Points on a hilly landscape, in no order, each with its height.
A ball rolls from a point to the lowest of its 2 nearest points, and stops where none of them is lower. Distance is the straight distance between rows; heights are no part of it.
<425> height 723: [  3  -3  -2   1   1 -11 -13  -2   0  -2  -1  -8  -1  -9   0  -4   5  -4
  17 -11  -5 -11  -2]
<955> height 398: [  3   6   2   6  -7   1   5   6   0  -5   2 -10   2  11   6   5  12   1
   0   5   1   1   4]
<850> height 564: [  2   7 -15   8   8  -1  15  -1  16  -1  10  -1  -2 -10 -14  -8  -7 -12
  10 -20   3  12   1]
<488> height 374: [  4  -7   9   7 -10  12   5   4 -12   1  -9  10   2  13  10  14  11  13
 -10  10   5  -3   2]
<442> height 492: [ -4  -5  -5   5   1  -6 -10  -2  16   2   8 -13  11  -2 -10  -9   1  -9
  11 -10  18   0   6]
<80> height 695: [-12  -3   3  -7   0   7   5  -4 -13  -4 -10  12   4  20   4   2  -6   0
  -7  10  19   7   6]
<134> height 365: [-11   5  10  -1  16  -6   5  -3  -6  -8  -4  -5   5   7  19   1  -4  -5
   9   9  -4   2  -3]
<140> height 259: [  6   5   7 -19 -13  -1 -14   9  -3   1   5  -2  -7  -7  -7 -12  -1   1
 -10   4  -2  -4   6]
<1038> height 613: [ -7   7   0   8  11  -4   5   0  19  -2  11 -17  10 -10 -11  -6  -3 -16
  16  -6   5   7   0]
<78> height 70: [  2 -17 -24   0  -4   0 -13  -8  10   9   1  12   1   6  -9  -8 -10   5
   0 -11  30  -4   6]
<598> height 271: [  6  -4  15   4 -11   2 -14  11  -5  -1  -2  -4   3  -2  -2   9  16   8
   0   8  -8 -12  -1]
<147> height 245: [  6  -5   5   5  -1   4   0  -2  -7   5  -7  12  -4 -16 -16   6   0   7
  -3  -3 -15  -5 -12]
<869> height 675: [-14   4  11 -14   6   4   1  -2  -9  -2  -1   8   2   7   0  -6 -12  -2
  -2  11  11   6   6]
<1028> height 655: [ -8  12  15 -20   3   9   0  -1  -8  -6  -3  -2  -6  -3   1 -10  -7  -7
  -4   7   1   2   3]
<325> height 221: [  7 -11  -1   7  -9  19  -4  -7  -5   7 -13  19  -7   2 -19   7   2   9
  -5  -4  11  -5  -2]
<246> height 452: [  7   8 -10   1  -5   3   4   7  11   3  15  -1  -5 -10 -18  -6   1  -3
  -7  -6  -4   4   3]
<266> height 406: [  3   0  10  12   0  16  14   2  -1   5  -7  14   0  -3 -17  15   3   8
 -13   3  -7   6  -7]
<563> height 327: [ 12  -1   4  -2 -13   1  -6   6  -6   2  -6  -1  -7  -7  -2   5  10   9
 -11   0 -16  -6  -3]
<1055> height 272: [-11  -5   6   0  17  -9  -1 -11  -2  -2  -5  -4  11   2  11   1  -6  -5
  17   0   9  -2  -1]
<547> height 548: [ -8  -6   5   9   6 -15 -11   7   4   4   8  -9  15   5  11   7   3   5
   6  11  -2  -7   0]
<814> height 505: [ -3   0   1   3   8  -6   2   1  -1   4   0  -2  -5 -17  12   7  -3   6
  -3  10 -43  -2 -16]
<567> height 606: [  8  -1 -15  -1  -6   5  -1  -7   2  -3  -2   4  -9   3 -10 -11   1  -6
   2 -17  18   0   5]
<132> height 326: [  0   6   9 -13 -10  -7 -18  10  -1  -1   8 -15  -1  -3   3  -7   4  -1
  -1   6  -8  -7   5]
<6> height 341: [  2  -2  20   1  -8  16   6   6  -8   8  -8  10   0  -4  -8  14   3  14
 -23  14 -13   2  -4]
<43> height 671: [ -5  -5 -15  12   8 -23  -5   4   6   7  13  -5   9   0  16  10   0  10
   4   7 -17   1  -7]
<110> height 512: [ -3 -11   2  10   0 -13  -7   4  -8   1   2  -2   7   9  18  10   9  11
   4   8  -6  -7  -3]
<546> height 533: [  5   6 -10   9  -1   8  17  -2   9  -8   3  -4   0  10  -6   1   5  -9
   4 -10  16   9   5]
<228> height 372: [ 18   2   2  -1 -18   7 -10   5  -4  -1  -4  -6  -9  -5 -10  -3  13   4
  -3  -6  -1  -9   2]
<813> height 706: [  3   8  -5   2   7 -16  -9   0   5  -5   5 -19   0 -12   7  -9   5 -10
  16  -9 -15  -4  -6]
<328> height 400: [  7  -7 -11   3   4   4   3 -16  -3   1 -15  16 -10  -2  -6   0  -4  -2
   9 -19   5  -3  -6]
<253> height 445: [  8  -6  -9  -6   3  10   0 -11  -4   2  -9  21 -17 -13 -16  -9 -11  -4
   4 -16   6  -1  -1]
<462> height 484: [  2   6  -5 -18  -6  -7   7   4  -6   0   1   2  -8   5  10  -7  -9   7
 -19   7  -5   7   3]
<277> height 158: [ -6 -12  -8   4   1  10  -8 -11   6   6  -4   8   4   9 -13  -2  -7  -5
   4  -7  32  -2   6]
<477> height 421: [ -3  -7   5  -6  13  -9  -5  -9 -14   3 -11  11  -5 -14  11   5  -6   5
   4   6 -25  -7 -12]
<780> height 704: [  3  -1 -16  16  -2 -15  -2   7   8   6  13  -6   5  -3  -1   9   6   9
   1   1 -18  -3  -5]
<338> height 592: [ -8   0 -12  -7   9 -15   8  -1  -3   6   3  12  -1   1   9   1 -15   6
  -9  10 -13   9  -5]
<504> height 396: [ 10   1  -7  -4 -18   8  -9  10   7   4  12   3  -7  -3 -20  -8   3   2
 -12  -6   7   0   9]
<649> height 585: [-10   0  -1   6  12 -12  -3   0   9   2   8  -4  13  -5   0   6  -8   0
   9   7  -3   0  -2]
<308> height 346: [ -3  -4  -3  -1   3  -4   2  -7 -10 -12  -9  -7  -1  17  20  -2   8  -6
  12  -4  17   2   3]
<717> height 580: [  4  -2 -13   6  -5  12   6  -8   8  -6  -4  -5  -4  14  -9 -11   4 -11
   7 -16  28   7   4]
<1059> height 380: [ -2  -2   8 -11   9  -2  -5  -7 -11   2 -11  10  -9 -21  -2  -6 -12  -2
   3   0 -19  -2 -11]
<537> height 741: [  0   7  -3 -14 -17  14   7   2  -6  -5   0   2  -9  15   0  -8   0   0
 -17   3  22   6  12]
<159> height 738: [-7 -9 -9 12  8 -6  8  0  1  7  1 13 12 16  6 16 -5 12 -6 10  7  5  0]
<8> height 587: [  6  17   5 -23   1   9  18  -2  -3  -6  -2  -1 -13  -4   5 -11 -10  -6
 -12  -4  -5  10   3]
<610> height 736: [  8 -15  -6  21 -12   0 -17   4   8   9   0  -2  13   1 -11  13  17   9
   8  -8   5 -15  -2]
<1008> height 466: [ -2  -8   9   4  10 -10  -8  -4 -10  -3  -8   1   1  -4  18   7   3   5
  10   5 -14  -5  -8]
<66> height 659: [-7  0  4 -3  1 -6 -8  0  1 -1  4 -6  7  9  1 -4 -1 -3  6  4 12  1  4]
<495> height 563: [ -4  12  -2   0   7  -1   4   7  20   0  20  -9   0 -16 -13 -11  -7  -9
   8  -5  -8   9   1]
<890> height 487: [ 14  -1  -6 -10  -6  16   6  -2  -2   3  -3  17 -18 -19 -20 -12  -5  -4
  -8 -17  -2   5   4]
<912> height 270: [  3  -8 -22   8   3 -11   0 -10   7   2   4   1   1  -3  -5  -3  -4  -1
   9 -14   6  -2  -2]
<584> height 531: [  3  14   5  -2  -6  16   7   3   5  -4   5  -4  -3   2 -17  -4   3  -6
  -6  -5  12   4   6]
<960> height 629: [-11  -9   1  11   6  -6   0  -1   5   2   1  -6  18  16   8   6   1  -1
   7   7  19   1   4]
<507> height 446: [ -6  15  11  -3   6   2  10   6  -2  -9   2 -11   0   9  20  -1   2  -5
  -2  11  -5   5   0]
<309> height 628: [ -2  16   3 -19   5  -2   3  -2   0  -5   2  -1  -7  -8   6 -13 -12  -8
  -3   2 -11   8   0]
<904> height 174: [-13 -13   1  -5  14 -12 -10 -16  -1   5  -7   5  14  -4   2   1 -16  -5
  12   2  18  -7   1]
<177> height 742: [  8 -17  -2  22  -4  -5 -17  -4   3   4  -5 -11  12   2   1   8  17   4
  17  -9  10 -15  -4]
<415> height 473: [ 5 11  6  6 -4 15 17  0  1 -8  0 -9  1 12 -3  5 10 -5  2 -1 12  4  4]
<829> height 714: [ -7 -10  -3   2   2  -3   2  -4 -11   3  -7  12   5  16  10   6  -2   7
  -1  10  12   0   1]
<913> height 408: [ 13   3   3   4 -16  16  -6   1   1  -5  -4 -10  -5   2 -14  -3  16  -4
   4 -14  10  -5   2]
<684> height 521: [-10  13  16  -4   2   9   4   3  -1 -12   3 -15   5  15  10  -2   6 -10
   6   7  11   5   8]
<139> height 344: [  6  -2   1  -4   1  -2   2  -3 -12  -3 -10   8  -8   4  12   4   1   5
  -7   1  -6   1  -2]
<538> height 349: [  7  -8 -16   6   7  -2   2 -17  -1  -2 -11   2  -4   2   4  -1   0  -7
  16 -19  10  -3  -3]
<377> height 724: [  6  -9 -12  18  -4  -8  -6   1   6   9   4   0   5  -6  -8  11   7   7
   6  -7  -5  -9  -6]
<275> height 545: [  0   4  -9  -9   2 -11  13   4  -5   2   0   8  -7   5  20  -2  -9   8
 -19   8 -19  10  -6]
<944> height 510: [  4  13 -16   3   0  -2  14   7  18  -3  21  -6  -7 -14 -13 -11  -5  -9
   1 -14  -5  11   4]
<476> height 652: [ -2  16   2   2  12  -1  13   1   7  -6   6  -5   0  -7   1  -2  -3  -9
   6  -1 -17   7  -6]
<237> height 541: [  4  16  12 -16   4  11  20  -1  -9  -6  -7  -1  -8  -3  15   0  -4  -3
 -15   4 -17   8  -4]
<852> height 414: [  6  -4   2   7  -4   2   7   6 -13  -1  -8   5  -2   8  21  10  11  12
 -10   8 -10   1  -1]
<4> height 131: [  7  -9  -3  11  -1  12   1  -6   0  10  -8  18  -5  -8 -25  10   1   7
  -3  -8  -2  -6  -5]
<224> height 588: [ -6  16   6  -1   2   7  14   4  14  -5   9  -9   5   4 -12  -4  -4 -12
   2   2  10  11   9]
<788> height 347: [ 10   3  -3  -5 -15  10   1   6  -2   4  -2   6  -9  -3 -14  -1   0   7
 -18  -1   1  -1   5]
<241> height 599: [-10 -10  10  15   0   0  -4   0   3  -8   0 -15  19  16  14   8  15  -6
  16   2  27  -1   5]
<811> height 324: [ -4   4   5 -26  -9  -7 -10  11  -4   3  10   2  -7  -5  -4 -14 -12   2
 -21  14  -8   1   5]
<929> height 378: [ -7   7   5  -9  -1 -12 -16  13   4   4  15 -13   3  -4  10  -5  -1   1
  -4  15 -20  -6   0]
<515> height 407: [ -7   6  -2 -21  -9  -4  -2   8  -2   1  10   1  -4   9   3 -10 -10   3
 -21  13   6   9  12]
<574> height 246: [ -8  -8  -1 -10  11  -6  -5 -12  -4   5  -4  14   2  -8  -9  -5 -16  -4
   8  -1  11  -4   2]
<1006> height 502: [ 11  10   5 -11  -3   3  12   5 -11  -4  -5  -3  -9  -2  21   3   5   5
 -16   5 -19   1  -4]
<632> height 680: [ -9   5  12  -6   7   0  -4  -2   2  -3   2  -7   5  -2  -9  -8  -6 -12
  11   2   9  -1   6]
<887> height 257: [  3   3   3  -4   1   0   2  -3 -14 -10 -11  -2  -4   9  14  -3   2  -4
   4  -3   3  -1   0]
<860> height 289: [  2  -9   8  -4 -14  14  -5   5  -6   9  -7  14  -3   2 -15   7   2  11
 -18   9   1  -3   1]
<866> height 715: [-10   0  -4  -5 -10   6   0   3  -3  -1   1   3   3  22  -1   0  -2   2
  -9   8  22   5  10]
<420> height 735: [  1 -13  -3  11   4 -13 -17  -8  -2   4  -6  -4   9  -8   6   7   6   2
  17  -5   5 -15  -4]
<697> height 633: [ -8  -2 -11   5  13 -20   5  -1   1   6   6   5   3  -4  16   6  -9   5
   2   8 -21   3  -8]
<196> height 683: [ -1  17   1  -1   9  -6   4  -1   5 -12   3 -17  -4  -8  12  -8   1 -12
  14  -7 -16   1  -3]
<178> height 571: [-10   3  20  10  -2   9   0   6   2 -10   2 -14  15  15   5   7  15  -5
   9   8  18   0   7]
<175> height 328: [  4   2  14 -12   2  10   4  -3  -6   4 -10   8 -11 -20  -9  -1  -4   1
  -9   1 -18  -1  -8]
<89> height 333: [ -3 -11  12   9 -10  13  -5   4  -4   4  -5   7  13  12  -6  16  11  10
  -1  10  12  -7   2]
<233> height 449: [  8   0  -3  10  -8   5  -6   0  13  -5   3 -13   0  -3 -16  -9  10 -12
  12 -18  15  -3   2]
<75> height 243: [ -7  -8  -3  -4   9   9   2 -12   1   3  -6  17   0   0 -13  -7 -15  -4
   5  -8  21   1   4]
<191> height 163: [  5 -12 -28   4  -6 -10  -9  -3  13   5   7   0  -1   4  -4 -10  -4   1
   2 -13  19   0   6]
<381> height 615: [ -4   7  -4   4  11  -4  15  -5   7  -4   4   0  -1  -3  -5  -3  -6 -11
   9  -8  -1   8  -2]
<501> height 528: [ -3  -4   6   3   5   0   1   6   0  10   0   4   2 -13   0  11  -3  11
 -13  13 -35   3 -11]
<1041> height 478: [ -6  11   1  -6  12  -7   2   3   4   2   4  -4  -3 -10  16  -3  -9  -1
  -4  10 -37   2  -9]
<998> height 463: [ 12   0   9   3  -2   4   8   6 -10  -1  -9  -2  -8  -4  20  13  11  11
 -16   7 -26  -1  -7]
<585> height 329: [  5  -1  10  14  -8  -2  -5  12  -1  -4   6 -12   8   7   8  10  20   4
   3   4  -3  -6   2]
<797> height 433: [ -4   5  -4  -9   4 -15  -5   5   6   4  12  -4  -2  -8   5  -7  -8   3
  -3   7 -23   2  -3]
<956> height 286: [  6  -8  -1   6 -11   5  -6   1  -4   2  -6   8  -1   8  -5   7   6   7
  -2  -1  10  -7   0]

For each start below, name the point where the ball stops.
<960> -> <904>
<110> -> <4>
<610> -> <140>

Call two points neighbours if one is among the 2 nearest of the other. Go from one point of each pair to the other, from neighbour to neighbour, staying as low as possible. Name the highest point that can't be avoided.
<860> / <140> -> <537>
<598> / <944> -> <567>
<78> / <904> -> <574>
<887> / <4> -> <852>
